Each row is a point on a tangle of strands that fork, close into loops and nearly touch. The rows are in no order.
In the rows, 128 means zero.
Points whose rows are less than 162 apart are linked; no others are. Some points are linked to none.
K_902: [111 109 151 132 110 157 123 132 158  44 173 109 113 137 133 105  95 111
 157 146 100 131 114 122 122  79 163 150 143  98 108 120 117 119 104  97
  83 171 113  97 129  90 168 150 132]
K_485: [120  80 153 112 151 132 149 147 103  84 147 146 128 115 156 137  85 102
  95 104 121 116 137 135 100 148 134 146 109 136  94 143  91 175  91 136
 146 147 133 139 141  78  99 158 131]
K_972: [146 131 101 123 129 132 148 103  94 175 110 182 135  90 129 170 139 159
  84  41 141 125 156 150 105 213  96 113 103 124 134 161 137 115 106 155
 111 120  94 159 147 145  60 131 122]
K_220: [113 157 108 125 125 139 150 131 119 178 118 124 154  66 143 159 161 171
 126 113 114  83 153 201 151 152 142 134 100 109 137 140 166 100 141 161
  88 135 126 148 121 128 162 122 121]
K_196: [114 117 133 147  89 117 102 172 130  78 113 155 125  97 108 142  45  85
 108 147  56 119 174 142 121  72 151 130 106 124 116 146 155 186  90 146
  77 190 179 137 172 111  69 135 102]
K_138: [131 100 105 113 161 120 107 169 107 155 146  52  96 201 185  90  97 148
 116 169 143 115 104 137 120 176 129 119 101 147 138 169 159 134 160 130
 150 110 132  87  76 118 174 140 128]
K_307: [122  84 122 125 160 150 127 133 100 116 178 154 132 131 166 130  93 157
  86  76 152 131 141 132  95 200 168 161 133  92 132 158  87 130 162 163
 135 139  90 100 133  96 120 164 159]
K_718: [118 121 153 114 183 159 151 124 126 141 137  78 105 163 131 105 114 119
 152 219 193 128  95 107 116 127 131 129 143 167 134 137 107  91 100  63
 181  99 147 143 104  97 189 105 110]
K_690: [130 102 118  93 158 163 154 108 100 161 117 139 153 156 125 143 116 176
 110 170 210 141 100  70 116 209 130  96 176 144 164 206  86 109  94  79
 163 118 120 139 133 101 104 148 111]
K_500: [141 116 101 108 100 118 136 122  88 161  89 163 133 128 134 142 107 109
 106 132 142 152 122 161 116 124  98  85 115 164 111 164 179 146  82 129
 103 133 159 169 146 113  79 108  99]
K_388: [107  96 118 139  86 144  69 162 121  68 114 159 133 117  92 135  39 125
 114 171  56 125 161 131 128 111 170 113 113 117 144 165 132 142  83 128
  92 191 156 125 163 122  86 154  87]
K_169: [123 136 147 147 132 102 131 145 124  97 172 106 105 179 151  78 123 115
 153 127 135 159 112 117 149 106 145 143 175 120  84 112 104 166 188 135
 151  97 131  92 117 132 130 146 164]
K_34: [103 151 116 143 146 144 153 162 122 113 147 125 125 104  98 135  64 178
 135 191 149 118 117 110 123 160 140 132 177 115 183 163  74 111 116  94
 176 140 160 116 119  92 119 161  90]
K_508: [126  40  97  72 131 187  92 100 145 139 120 131 141 210 119 159 131 191
 119 144 121 133 121 126 135 194 156  78 117 131 179 174 139 100 115 101
 143 134  96 109 116 175 128 146 103]
K_707: [112 100 130 127 121 108 112 153 140 132 160  76 119 180 192  96 108 147
 120  89 149 174 127 132 118 139 141 137 156 123  84 144 103 197 223 123
 145  87 125  84 109 122 114 143 167]
K_57: [157 188 129 164 133 129 178  89 143 148 121 141 103  95 118 125 156 105
 129  62 141 147 128  83 119 147  71 130 132 112 113  99 118 112 111 120
 124 149 103 148 118 134  93 121 133]
K_650: [103 179 136 114 130 133 105 129 161 212 152 143 176 112 128 124 157 179
 157 191 198 131 123 148 117 119 144 132 145 116 130 149 122  57 195 146
 128  91 110 147 125 145 202  90 101]
K_851: [169 114 150 151 142 181 137 109 195  76 143 157 128  88  79 177 139 148
 134  38  97 112 158 113 114 125 127 155 129 108 116  99  79 116  84 106
 159 134  76 149 127 155  91 142 100]
K_40: [173 133 139 118 119 134 139  59 146 120 128 125 130 161 114 125 198  95
 145  90 133 142 107 106 124 104 115 108 114 128 115 117 163  85 124 106
  72 144  99 138 142 155 151 114 155]
K_993: [108 107  95  78 129 169  94 122 123 158  81 148 123 147  66 141 131 149
 131 232 149 102 114 145 174 141 114  84 100 139 212 130 158  88  80 105
 142 171 169 172 138 144 153 111  73]
K_950: [122 132 103  57  57 126  84 102 164 153  96 132 142 185  98 134 149 153
 138 170 135 182 116 130 148 121 120  57 164 159 127 129 163 117 148  90
 144 104 123 128  90 174 119 103 103]
K_37: [163 113 105 101 114 152 114  98 160 138  95 116 128 165 100 163 175 136
 131  88 103  99 149 145 168 128 152  97  89 154 155 116 176 107 136 109
 135 122 132 129 119 203 140 135 118]
K_177: [161  89 163 136 186 164 131  93 142  82 152  98 136 191 125 117 136 100
 159 141 144 114 106  80 109 117 154 121 115 136 127 114  94  94  86  59
 148  99 115 112 112 126 158 116 139]
K_737: [147 135 163 139 158 121 197 126  93 105 130 136 109 129 156 104 109  62
 135 155 137 132  97 103 117  92  92 137 128 144 105 122 126 160  70 126
 117 150 152 143 152  85 139 123 139]
K_543: [120 101 156 108  92 152 107 121 146 161 169 126 128 159 179 128 134 164
  98 121 198 159 123 155  77 145 125 148 146 125  89 170  99 112 192 146
 120  83  65 118 121 110 150 114 125]
K_418: [105 218 110 138 162 150 113 153 138 179 157 125 156  85 147 121 131 184
 150 158 193 111 133 160 113 153 143 151 131 107 147 140  84  63 198 155
 140 107 142 143 123 128 194  94 104]
K_405: [113 136 130 162 233 152 181 155  59 120 125 120 110 109 146 119 102  93
 138 137 142  62 160 127 129 129 148 166 107 106 175  89  89 123  94 176
 162 146 177 156 150  89 170 117 151]
K_438: [108 132 113  82  97  97  54 140 141 150 136  97 115 183 123  94 142 159
 146 241 146 159  86 139 147 109 151  89 158 143 140 141 156 112 182 120
 135 113 131  90  97 156 197 108 117]
K_792: [101 116 123 134 100 107 150 179 107  87 112 136 124 116 139 114  70  62
 126 159  72 127 142 154 133 110 127 128  87 105 120 121 147 181 113 162
  81 197 177 113 162 100 115 144 129]
K_916: [137  91 120 147 169 101  85 120  42 107  95 123 119 191 126 112 145 108
 130 205 132  92 103 122 165 111 143 102  97 117 184 117 157 106  83 144
 105 159 157 133 154 143 155 130 144]
K_488: [131 109 124  99 203 143 114 164  97 166 166 101 113 185 185  81  84 150
 131 184 188 127 111 120 105 157 138 134 149 151 133 181 103 134 158 124
 174  96 125 116 106  98 173 136 135]
K_598: [121  62 165  99  81 147  99 107 141 146 170 161 127 123 157 162 153 152
  91  94 172 144 130 160  76 138 125 138 128 132  81 159 113 125 165 164
  94  95  38 136 110 109 130 114 113]
K_38: [160 130 141 120 123 117 162  84 135 136 127  88 126 148 137 113 203  72
 142  78 107 137 126 126 115  87 107 138  91 152  88  98 175 128 122 132
 113 130 128 126 130 150 162 111 154]
K_565: [109  75  99  70 167 168 115 125  92 153 123 166 176 177  89 152 112 167
 112 210 158 115 112  81 167 208 144  95 154 139 214 183  87 122  90  97
 168 139 127 129 141 119  85 148  80]
K_549: [119 127 172 146 139 120 160 129 144  96 154 141  94  94 140 107 120  79
 139 112 157 158 120 104 105  99  80 199 159 116  75  88  67 163 114 149
 154 128  88 132 121  72 135 113 128]
K_764: [157 121 122  91  90 123 108 100 107 146  90 146 134 194 129 134 137  95
 117 191 155 152 102 127 111 103  95  54 112 179 135 179 187 115  86 102
 121 135 142 150 139 129  98 102 111]
K_27: [119  73  85 140 112 126 123 142 138  99 129  95  97 185 166 116 106 104
  92  94  70 128 142 154 105 174 150 122  38 106 135 144 173 174 143 145
 102 165 149  56 116 144 125 163 121]
K_459: [118  97 138 119  70 109 109 125 109 139 141 184 139  83 148 156 127 143
  80 104 168 172 129 170  88 126  84 142 160 120  76 148 105 160 130 169
  82 109  67 140 132  77  87 134 128]
K_620: [145 195 109 163 192 140 171 113 139 159 109  82  97 123  90 122 150 135
 147  98 139 100 131 106 151 148 115 148 117 139 176  75 118  72 140  94
 180 107 151 140 124 158 157 114 130]
K_886: [110 198 120 132 131 117 138 165 136 195 150 146 146  57 141 128 126 160
 119  89 171 116 153 161 111 158  79 189 141 127  93 123 101 136 180 165
 180  76 139 147 108  98 138 105 103]
K_596: [133  96 112 132 153 109  84 130  48 130 121 191 137 162 112 136 131 190
 113 144 142 114 134 131 194 182 163  74 164  96 196 162 129 107 158 146
 115 107 102 131 155 177  69 153 160]
K_677: [113 105 172  98  54 111  88 138 151 142 153 160 150 111 177 134 156 145
 112  90 130 132 137 189 121 105 163 136 132 112  62 128 147 143 199 171
  74  98  71 117 108 119 144 111 136]
K_703: [147 113 116 105 136 143 147 110  92 162 133 163 122  73 139 163 120 148
  75  65 158 110 158 157  89 194 106 147  80 130 114 163 111 136 107 161
 115 126  87 179 121  84 115 131 112]
K_167: [116  50  96 134 150 147 110 133  84 113 132 112 113 196 191 117  96 144
  82 103  96 134 125 130  98 215 152  98  74 133 152 189 139 154 140 145
 101 163 128  66 121 146 111 163 130]
K_857: [159  70 184  86 111 140  77  96 142  78 142 171 145 189  85 134 159 122
 159 159 126 154 104  87 130  58 173  71 164 141 124 123 115 120 104  73
 126 125  90 144 135 159 117 124 137]
K_870: [103  92  96 122 122 147 114 161 108 102 146 125 109 146 143 136  76 170
 128 206 145 112  92 131 103 170 150  91 134 117 166 204 123 104 101 120
  93 192 124  95 130  97 155 153 107]
K_996: [120  57  78 104 133 153  84 118 108 121 133 142 137 186 147 159  92 172
  86 110 107 148 119 134 110 214 159  72  98 130 173 193 156 131 124 130
 120 144 108  88 135 156 101 158 111]
K_457: [121  98 145  95 105 141 148 124  97 158 135 166 131  81 163 153 105 138
  68 122 174 133 138 165  69 146  93 139 108 139  89 180 105 155 110 161
  95 131  96 170 138  48 130 122 107]
K_87: [125 138 174 131 105 107 147 101 148 170 146 127 131 138 175  94 193  80
 141 116 160 183 111 106  91  97  79 146 139 117  43 120 139 147 178 159
  84 110  83 122  98 121 157  88 152]
K_998: [118 168  70 134  62 100  97 140 138 135  94 106 123 149 128 117 110 136
 126 163  90 153 124 128 135 149 131  81 141 128 137 129 194 113 126 129
 107 133 169  76 107 169  91 135 133]
K_183: [119 149 134 122 109  85 138 136 123 161 124 134 152  82 153 117 164 121
 114  76  95 129 163 166 155 122 124 142 118 134  90  99 173 177 172 168
 118  81 134 127 107 138 107 114 161]
K_423: [141 166 101 146 154 156 173 123 154 134 100  92 104 121  77 136 122 104
 141 119 111 113 119 112 122 149 105 131  96 154 163 107 119  96 100  78
 173 124 168 140 121 146 131 144 116]
K_513: [146 119  80 149 163 116 103 124  63 144 143 148 129 173 146 127 130 178
 113  95 156 122 127 132 159 202 167  97 141  97 189 162 123 107 181 149
 132 112  99 115 145 168  92 146 175]
K_433: [127 114 163  98 172 164 132 144 124 162 155 114 119 157 146  98 102 139
 136 206 228 147 113 127  97 135 140 138 163 148 124 177  78  93 154  95
 155  90 107 141 125  93 190 113 105]
K_471: [131 159 159 141 151 109 120 130 128 136 147 152 130  87 112 117 145 131
 145 147 142 111 122 139 157  90 130 137 159 116 136  82 116  85 147 131
 130 106 113 161 148 127 156 118 130]
K_767: [127 157 165 135 110  90 161 114 140  88 142 144 125 100 148  90 171  78
 164 131  82 168 118  96 128  49 119 164 143  92  93  70 131 145 132 150
  78 149 116 116 161 118 147 121 153]
K_231: [138 104 124  90  96 127  66 110 138  94 123 153 121 185  83 121 155 150
 148 183 124 151 112 103 178 112 167  69 165 131 159 119 134 102 146 104
 139 109 114 129 116 178 118 125 129]
K_625: [155 126 138 127 174 149 163 104 137 120 124  69 101 192 127 115 133  98
 152 166 169 119 104  65 105 138 121 123 138 168 131 143 107 110  93  53
 176 120 135 113  98 115 157 118 120]
K_92: [150 118 108  62  86 126 102  74 146 165  98 132 137 186 105 133 172 119
 136 183 147 160 104 135 131 123 117  67 116 182 141 143 188 103 124 103
 117 100 130 138 119 166 132 105 109]
K_948: [177 142 113 142  98 160 138  69 174 116 111 149 143 140 113 137 155 100
 119  63 105 160 116  91  96 129 101  88 110 112 114 138 178  86 100 104
  82 170 103 116 150 162  96 112 135]
K_279: [159 164 140 155 139 107 167  96 159 152 112 159 102  78 118 146 168  87
 131  77 130 148 117  91  97 126  34 145 144 131  88  98 125 138  92 162
 126 141  82 169 121 103 115  95 105]
K_412: [104 123 171 114 126 102 184 157 117 106 152 140 105 106 166 103  94  86
 124 136 159 159 137 139 103  94  97 171 142 108  82 119  90 207 160 158
 148 125 145 116 132  57 124 121 153]
K_146: [156 146 107 146 165 109 163 102  75 124 106  75 106 189 145  93 164  52
 138 160 144 110  83  91 128 135  92 107  88 160 173 109 163 103 105 127
 124 154 169 119 138 136 162 130 153]
K_602: [ 91 150  71 135  58  93 122 169 151 150 102 102 157  96 145 132  93 135
 123 129  98 138 143 172 120 167 123 103 117 118 112 128 172 165 138 157
  80 139 175  91 116 121  78 125 129]
K_81: [137 145 130 156  89 120 125 118 157  94  98 177 127  64 126 181  93 119
  74  82 130 162 154 111  95 104  55 142 171 128  78 129  86 192  88 131
 120 135 131 134 141  95  45 119  99]
K_110: [122 179  75 152  90  59  90 150 104 176  94 105 137 106 126  95 143 149
 133 146  60 126 139 148 168 165 140 113 132 128 135 108 195 126 152 156
 120  97 177  76 109 199  98 128 149]
K_421: [148 110 127 135 100 165 116 113 153 117 107 173 146 107 118 183  78 123
  74  47 109 150 163 107  81 136 110 122 129 135 112 174 112 175  92 116
 136 150 127 116 155 110  37 151  86]
K_120: [142 106 144 118 138 106 116 137  92 136 109 166 133 121 102 152 114 132
 115 110 100 119 148 155 159 118 111 107 104 158 127 138 163 169  95 134
 137 114 143 172 152 129  71 139 117]
K_984: [120 127 154 143 159  97  97 163  69  88 132 149 119 102 110  91 113 107
 165 190  91  91 121 120 188  59 153 135 137 131 158  87 117 130  85 147
 115 136 153 157 173 117 149 118 148]
K_656: [144 121 172 124 130 108 112 138 147  64 165 127 119 115 119 122 152 117
 157  99  56 105 133 141 189  56 175 162 110 139 108  71 137 147 144 123
 138 101 134 129 137 154 144 127 146]
K_946: [139 149 161 128 143  83 136 131 127 109 114 124 115 106  89 109 125  94
 160 138 104 122 104 111 149  40 103 138 135 189 118  79 124 161  79  97
 176 100 163 164 138 128 138 115 120]
K_843: [136 175 100 164 129 137 145 162 145 118  92  92 104 110  79 147  96 109
 139 133  54 102 143 135 140 135 127 135  76 155 177  98 145 120  89  99
 165 148 184 112 120 162 115 144  91]
K_959: [138 158 121 163 101 179 151 124 202  88 123 128 106  84  89 167  98 145
 123  63 109 134 132  98  91 141 106 139 131 119 120 119  90 110  96  77
 152 161 121 118 124 124  90 136  97]
K_317: [137 195 117 172 198 126 151 126 124 141 121 110 110 128  84  98 126 146
 154 134 165 102 112  75 158 159 125 135 162 126 182 103  80  83 147  65
 210  89 145 141 124 154 126 135 146]
K_86: [134 136 157 129 136 103 144 128 108 108 103 129 115 148 109 106 114  66
 153 195 136 131  86  95 140  67  92 110 127 196 129 136 125 146  63  94
 149 147 167 158 145  94 144 117 123]
K_669: [136 153 154 128 156 116  99 121 151  99 152 114 126  99 111 117 167 135
 175 149 100 103 131 135 197  48 167 151 159 136 151  57 106  94 130 107
 151  87 130 150 152 158 174 108 135]
K_293: [153 117  88 117 123 175 120  91 124 141  93 171 148 128  91 183 117 153
  95  71 116 142 149 133 126 182 129  83  98 129 151 162 163 106  96 122
 121 139 130 140 182 165  45 143 106]
K_84: [126 136 131 100 165 155 128  69 145 158  78  89 135 142 105 131 190 114
 164 185 154  79  90 117 152  59 149 126  89 141 197  76 151  48  84 122
 105 139 135 180 170 148 211  74 114]
K_257: [136 134 159 115 106 105 108 102 133 157 124 209 141  80 108 159 166 142
 116 124 154 147 125 141 110  99  79 121 173 125  98 126 121 119 116 156
  88 109  57 181 135 110  95 106 115]
K_696: [116  78 133 133 164 180 168 111 101  90 160 134 137 156 184 129  95 123
 100  93 123 140 140 109  75 209 172 150 112  96 127 162  91 142 125 148
 102 197 103  89 138  81 119 167 160]
K_684: [126  87 126 144 144  96 113 159  60 123 123 178 147  99 112 151  98 144
 115 105  91  95 185 175 176 159 168 132 107 134 149 145 154 169 116 168
 125 119 145 159 168 158  58 157 121]
K_829: [108 144 111 128 105 110 146 139 143 120 134  81 129  98 136  99 147 116
 150 136  65 118 119 139 145 106 147 166 107 108 118  99 164 148 159 157
  89 154 149  92 119 145 158 134 154]
K_668: [136  98 143 153 147 121 114 147 107  58 151 133 133 171 124 117  88 105
 139 123  77 124 131  72 134 126 159 120 149 128 130 135  99 152  96  99
 150 151 132  97 131 135  69 174 161]
K_803: [131 106 102 125  96 154 149 120 152 119 118 110 125 141 166 143 100 118
 101  61  91 148 134 127 113 158 130 114  74 118 104 152 152 153 140 138
  95 166 131  97 130 121  97 154 138]
K_56: [127 114 107 171 170  94  98 151  42 126 105 147 129 171 123 124 118 131
 130 159 120  79 141 129 180 140 169 105 116 101 199 121 151 115 118 187
 106 160 160 148 164 155 117 149 156]
K_945: [123 167 135 117  74 109 153 125 188 167  67  96 137  86 134 149 148  96
 116 106 130 155 127 123  84  82  49 131 129 170  66 111 143 155 112 114
 106 115 141 146 107  99 134  89 112]
K_743: [116 197 111 139  37 127 126 108 195 163  97  98 154  91 113 128 157 159
 145 100 112 173 143 104 116 121 106 117 163 117  83 139 153 109 154  94
  97 124 119 113  90 166 100 114 127]
K_93: [143 150 136 149 146 118 148  96 136 169 123 191 118  71 118 156 180 108
 134 103 158 113 122 114  90 125  46 151 147 132 103 112 116 129 111 189
 104 112  33 177 106  93 129  71 104]
K_732: [111 213 124 148 141 121 113 168 119 192 176 157 163  61 148 113 153 158
 128 117 192 104 152 169 123 150 105 158 154  96 118 136  81  83 203 183
 152  87 115 147 137 128 148 106 114]
K_666: [117  83 100 133 105 140  77 170 147  77 128 105 118 141 111 155  71 139
 120 146  54 100 145 160 133 140 178 131  81 122 153 146 133 148 110 122
 133 163 149  87 119 154 115 167  88]
K_963: [ 96 169 129 100  82 110  94 139 146 174 136 141 179  86 123 126 159 190
 154 163 136 126 134 164 144 106 168 120 154 115 117 138 151 102 192 147
 108 109 118 134 101 146 177  96 124]
K_547: [122 129 137 140 222 142 176 153 115 114 153 108 108 107 154 106 114  96
 132  93 136  69 171 152 142 119 155 188  99 111 124  90 100 151 124 147
 187 105 148 133 128 109 167 143 158]
K_226: [103 157  87 136  80 160 155 139 163 113 113 106 112 131 104 140  74 158
 127 153 138 159 110  95 121 161 111 107 184 117 158 178  84 109 125  81
 140 150 149  95 108 116 105 162  94]
K_989: [134  77 138 107 117 118  60 121  96  90 127 174 150 151  94 141 138 175
 143 156 100 111 136 147 189 128 193  80 140 118 169 134 143 119 137 128
 115 130 111 144 149 187  99 139 150]
K_23: [ 94 118 105 144 112 107 152 159  97  98 131 109 107 148 154 109  57 123
 110 159 124 143 111 123 108 161 122 127 149 123 129 173 107 188 138 151
 123 163 155  79 127  78 114 164 128]
K_741: [114 210 110 152 169 101 203 154 113 177 120  76 107  91 167 104 122  91
 117 131 126 119 134 143 124 160  71 171  91 133 124 106 141 155 165 155
 166 137 196 109 107 105 150 127 155]
K_662: [ 93 164 142 122  92 107 170 139 142 146 108 121 128  72 150 132 106  97
 118 127 155 149 124 136 103 102  69 155 129 133  66 121 132 176 132 142
 116 134 161 134 108  70 144 112 134]
K_419: [121 130 140 120 161 119 143 121 119 148 119  99 148  87 152 127 173  98
 148 145  86  63 130 147 149  54 171 153  95 116 149  54 161  93 105 181
  96 152 138 159 160 131 219  99 142]
K_164: [ 92 161 108 128  98  78 176 155 126 115 109  98 126 105 157  96 122  75
 147 158  71 142 112 137 114 111 127 153  97  96 112 101 159 174 158 177
  83 171 179  73 132 112 143 137 165]
K_844: [138  47 126  58 123 199  93  83 157 138 117 141 151 188 108 158 165 151
 125 157 150 120 125 148 134 154 159  74 100 138 166 172 155  72 111 104
 127 150 104 145 121 157 162 122 104]
K_898: [158  85 125  84 145 147 120  95 124 155 120 112 124 198 102 133 176 143
 136 167 178 123  96 121 142 140 134  78 115 163 165 146 157  71 128  78
 139 113  96 154 109 159 179 107 124]
K_807: [125 124 109 145 105 146 120 164 156  94 130 110 110  96  93 150  88 141
 135 110  56  88 147 153 152 130 150 142  95 123 163 123 132 143 110 116
 150 138 158 117 119 143 101 167 106]
K_708: [102 198  96 138  42 135 154 126 199 158  80  88 156  63 112 132 132 116
 138 133 102 166 119 119  84 102  80 128 140 132  83 129 152 135 112 104
  86 152 156 103 109 115 122 105 113]
K_761: [165 123 125 139 154  98 122  98  62 129 108 120 124 206 118  95 189  86
 147 157 145 113  94 112 162 119 121  80 107 140 173 118 178 100 128 126
 100 142 136 142 151 166 141 120 166]
K_750: [107 179  87 136 115  69 114 151 100 184 117 108 159  85 152  93 162 131
 130  97  93  97 150 171 170 159 159 127 123 118 113 106 196 154 193 178
 120  82 176 102 100 171 118 116 159]
K_931: [142 126 111 165 185 172 152 103 133 115 129  74 108 154 137 126 151 141
 138  98 150  68 133 109 125 149 178 155 117  73 160 106 123  47 137 132
 121 141 115 120 121 156 184 140 142]
K_70: [136 118 162 142 101 124 117 119 170  83 131 149 125 105 102 159 117 130
 106  79 159 171 143 107  97 102  80 157 183 143  87 120  51 165  99  94
 167  94  93 142 123  98  71 138 121]
K_51: [132  81 158 122 202 128 138 157  76  96 136 116 143 153 121 138 103  92
 133 169 125  60 131 136 145 112 147 132 110 159 136 130 119 149  66 124
 164 121 153 164 130  88 158 133 133]
K_675: [126 114 158  95 157 130 119 102 139 134 116 111 138 108 120 129 196 116
 143 166 114  88 122 165 161  42 153 136  98 153 150  80 170  90  85 142
 106 129 117 168 156 138 238  88 111]
K_160: [139  76 139 116 131 168 117 126 126 101 136 174 153 114 115 179  96 120
  83  66 122 123 158 131  84 135 131 143  99 142  97 160  98 161  77 114
 139 147 111 152 154  99  76 159 102]
K_815: [125 147 100 148  85 170 153 127 202 112 108  98 123 126 123 164  82 140
 113  98 153 156 130  95  81 153 101 119 146 133 123 159  99 136 113  63
 160 148 146 101 103 111  89 148  87]
K_635: [113 156  99 118 164 138 148 148  84 147 132 140 125 121 118 115  92 170
 121 200 196 128  99 102 134 182 131 110 180 121 172 176  77 112 129  99
 174 125 137 123 133  86 134 142 107]
K_907: [104 218 131 140 147  98 159 155 132 206 133 113 146  58 150  89 138 110
 144 102 132 126 139 150 124 117  81 182 113 122  91  90 128 146 169 167
 175  88 158 136 109 117 165  90 140]
K_48: [115  72 160 122 184 131 143 168 103  73 161 130 122 104 135 122 105 103
 125  80  86  87 159 159 139 131 160 187  97 105 113  97 101 186 120 142
 168 128 138 130 136  94 138 153 147]
K_853: [120 210 100 152 181 151 148 135 139 178 112 110 123  98 125 127 139 168
 138 132 183 105 131 129 139 150 125 152 132  97 173 117 107  46 177 135
 140 130 144 154 138 151 184  99 126]
K_10: [119 133 104 109 155 154 117 108 121 147  74  96 120 144  90 134 150 119
 145 225 147  92  85 130 159 118 125 110  94 148 210  99 136  58  84 118
 118 168 164 159 147 139 185 100  95]
K_537: [113 139  92 122  72  85 128 151 146 170  87 111 145  92 133 149 109 125
 114  90  88 121 164 174 126 120 130 110  90 153  90  97 191 169 131 140
 107 102 177 117 108 131  97 126 121]
K_605: [128  86 100 119 131 121 107 155 138 116 145  61  92 184 171  90 111 123
 113 140 100 118 109 153 127 134 148 134  87 132 120 129 149 156 153 129
 121 133 148  77  81 115 161 148 129]
K_511: [125  93 167 123 114 132 115 126 152 151 173 106 135 178 183 123 126 151
 101  71 189 192 126 126  84 143 122 159 161 119  70 157  94 163 194 120
 146  62  80  96  98 119 124 141 153]
K_524: [149 123 160 111 127 101 188  97 130 148 125 111 123 139 175  85 191  59
 134 112 140 168 105 113  89  84  77 169  97 141  54 108 153 163 161 161
 114 129 117 119 114 115 165  99 158]
K_180: [133 169 151 179  90 124 134 105 165 123 154 139 122 104 119 126 167 142
 150  73 153 168 130  85 110 125  84 154 181  96  89 111  99 114 155 122
 128 107  67 137 104 132  86 108 127]
K_665: [106 145 121 136 118 114 133 151 119 125 131  84 134  75 137 126 150 116
 139 132  46  81 134 158 163  78 150 160  89 138 148  67 172 128 118 165
  91 158 160 125 152 140 195 123 126]
K_927: [130  66 135 151 175 173 143 107  96  85 138 147 149 148 153 148 119 117
 112  96 121 111 133 101  98 173 177 122 110  91 145 156 115 111  85 133
  90 208  94 111 157 120 126 151 151]
K_356: [137 104 121 142 148 147 117 136 110 134 157 134 137 130 140 136 126 186
 112  79 158 126 140 153 129 193 169 135 146 106 149 157  98 105 173 126
 156 101  98 118 123 142 118 166 140]
K_108: [121 179 176 141 132  78 124 143 135 105 145 137 106  96 116 107 124 106
 157 131 104 148 121 123 154  41 107 172 170 153  86  70  98 172 119  97
 174  92 148 154 130 104 133 122 143]
K_802: [132 162 113 184 194 124 133 177 102 117 127 114 103 136  79 110 100 156
 142 143 105  82 137  89 178 161 158 142 153 126 203  87  98 111 123 103
 198 119 164 108 117 164  98 163 141]
K_387: [120 136 164 133  75  84 131 119 125 103 135 192 143  95 133 106 156 110
 138 123  80 164 125 121 142  77 117 107 155  97  87 109 150 167 143 167
  33 156 111 128 152 128 101 123 170]
K_643: [ 90 184  87 136 104  90 131 174 153 141 117  76 108 122 118 135  97 160
 139 164 134 160 123 131 139 130 109 130 160 152 129 135 128 161 162 105
 177  90 181 109  81 118 111 130 109]
K_889: [113 108 154 120  60 110  99 121 142 102 143 158 149 126 149 128 135 128
 126 114  93 155 121 153 133  92 147 103 134 118  93 132 151 154 139 146
  65 141 112 136 140 123 109 118 148]
K_424: [126 122 172 125 131  81  95 151 107  82 152 138 113 124 109 107 131 112
 158 136  57 103 137 132 191  61 170 133 135 131 125  83 141 162 128 151
 105 134 135 139 159 151 121 137 167]
K_777: [168 130 122 130  65 154 125  87 188 129 103 162 135 115 110 180 132 125
  87  32 119 171 161 114  70 134  83 118 117 107 100 144 131 124 116 127
 103 142  99 133 129 151  54 113 108]
K_630: [144 102 177 126 153 153 116  92 169  81 172  92 112 162 124  98 154  98
 171 149 149 129 108  91 113  65 159 162 145 127 101  94  99  94 110  62
 144  94  96 115 117 113 175 119 123]
K_74: [116 172 148 150 113  64 141 148 124 101 150 108 113 137 131  77 135  92
 165 120 100 174 126 105 158  73 130 159 174 132  86  76 120 176 180 130
 152  97 163 101 119 135 110 133 178]
K_237: [138 137 168 159 113 124 141 117 167 117 156 125 107 111 121 133 138 125
 126  83 164 154 132 109 116 109  92 181 157 123  75 115  70 142 139 130
 155  92  77 138  97 100 125 113 117]
K_507: [123 193 139 148  66  93 124 118 160 155 125 132 148 112 112 123 155 163
 134  91 163 182 124 108 112 133  74 130 192 115  74 126 121 128 175 126
 120  76 103 127 101 152  97  92 144]
K_900: [141  99 123 121 141 169 124 107 143 118 138 158 144 122  89 154 153 193
 133  90 138 107 155 135 156 167 161 125 142  97 164 120 109  87 143 119
 142 122  96 143 132 165 105 160 123]
K_72: [163 102 146 152 166 187 123  94 174 111 130 161 137 101  70 164 159 172
 147  78 133  94 168  99 145 159 141 140 145  84 162  98  73  71 113  94
 160 126  61 137 130 165 104 141 115]
K_171: [146  98 174 110 105 124  98  99 165  86 139 140 129 152 106 116 153 121
 164 130 129 151 117  99 133  56 140 125 176 152  92  87 111 117 121  73
 143  93  88 135 117 148 149 121 145]
K_564: [117 150 141 147 158 113 138 146  82 138 145 159 133 105 145 115 130 114
 147 177 140 116 110 146 158  99 134 120 136 115 147 115 141 105 126 162
  96 136 137 153 161  99 167 116 163]
K_974: [139 101 109 159 170 107 105 168  39 143 134 146 133 121 129 126 103 144
  97 122 117  73 166 170 182 170 156 125 107 109 173 146 145 147 136 187
 127 127 150 145 152 144  98 165 156]
K_490: [125 110 100 127  78 154 129 131 187 107 117  91 115 151 151 155  87 112
  97 100 110 163 134 125  82 126 114 103 100 141 116 161 131 149 123  96
 134 155 159  84 107 117 115 138 118]

A tip is a point with one link. Name the tips that can be reached along the links from each point below, in the order of the rows.
K_547 => K_737, K_405, K_87, K_767, K_293
K_684 => K_565, K_146, K_927
K_829 => K_993, K_963, K_741, K_802

How many points has the smallest loop of links through each point below? Write 0 if it is on no loop.
K_996 => 19
K_764 => 0
K_602 => 6
K_803 => 20
K_180 => 9
K_424 => 6
K_948 => 0
K_853 => 0
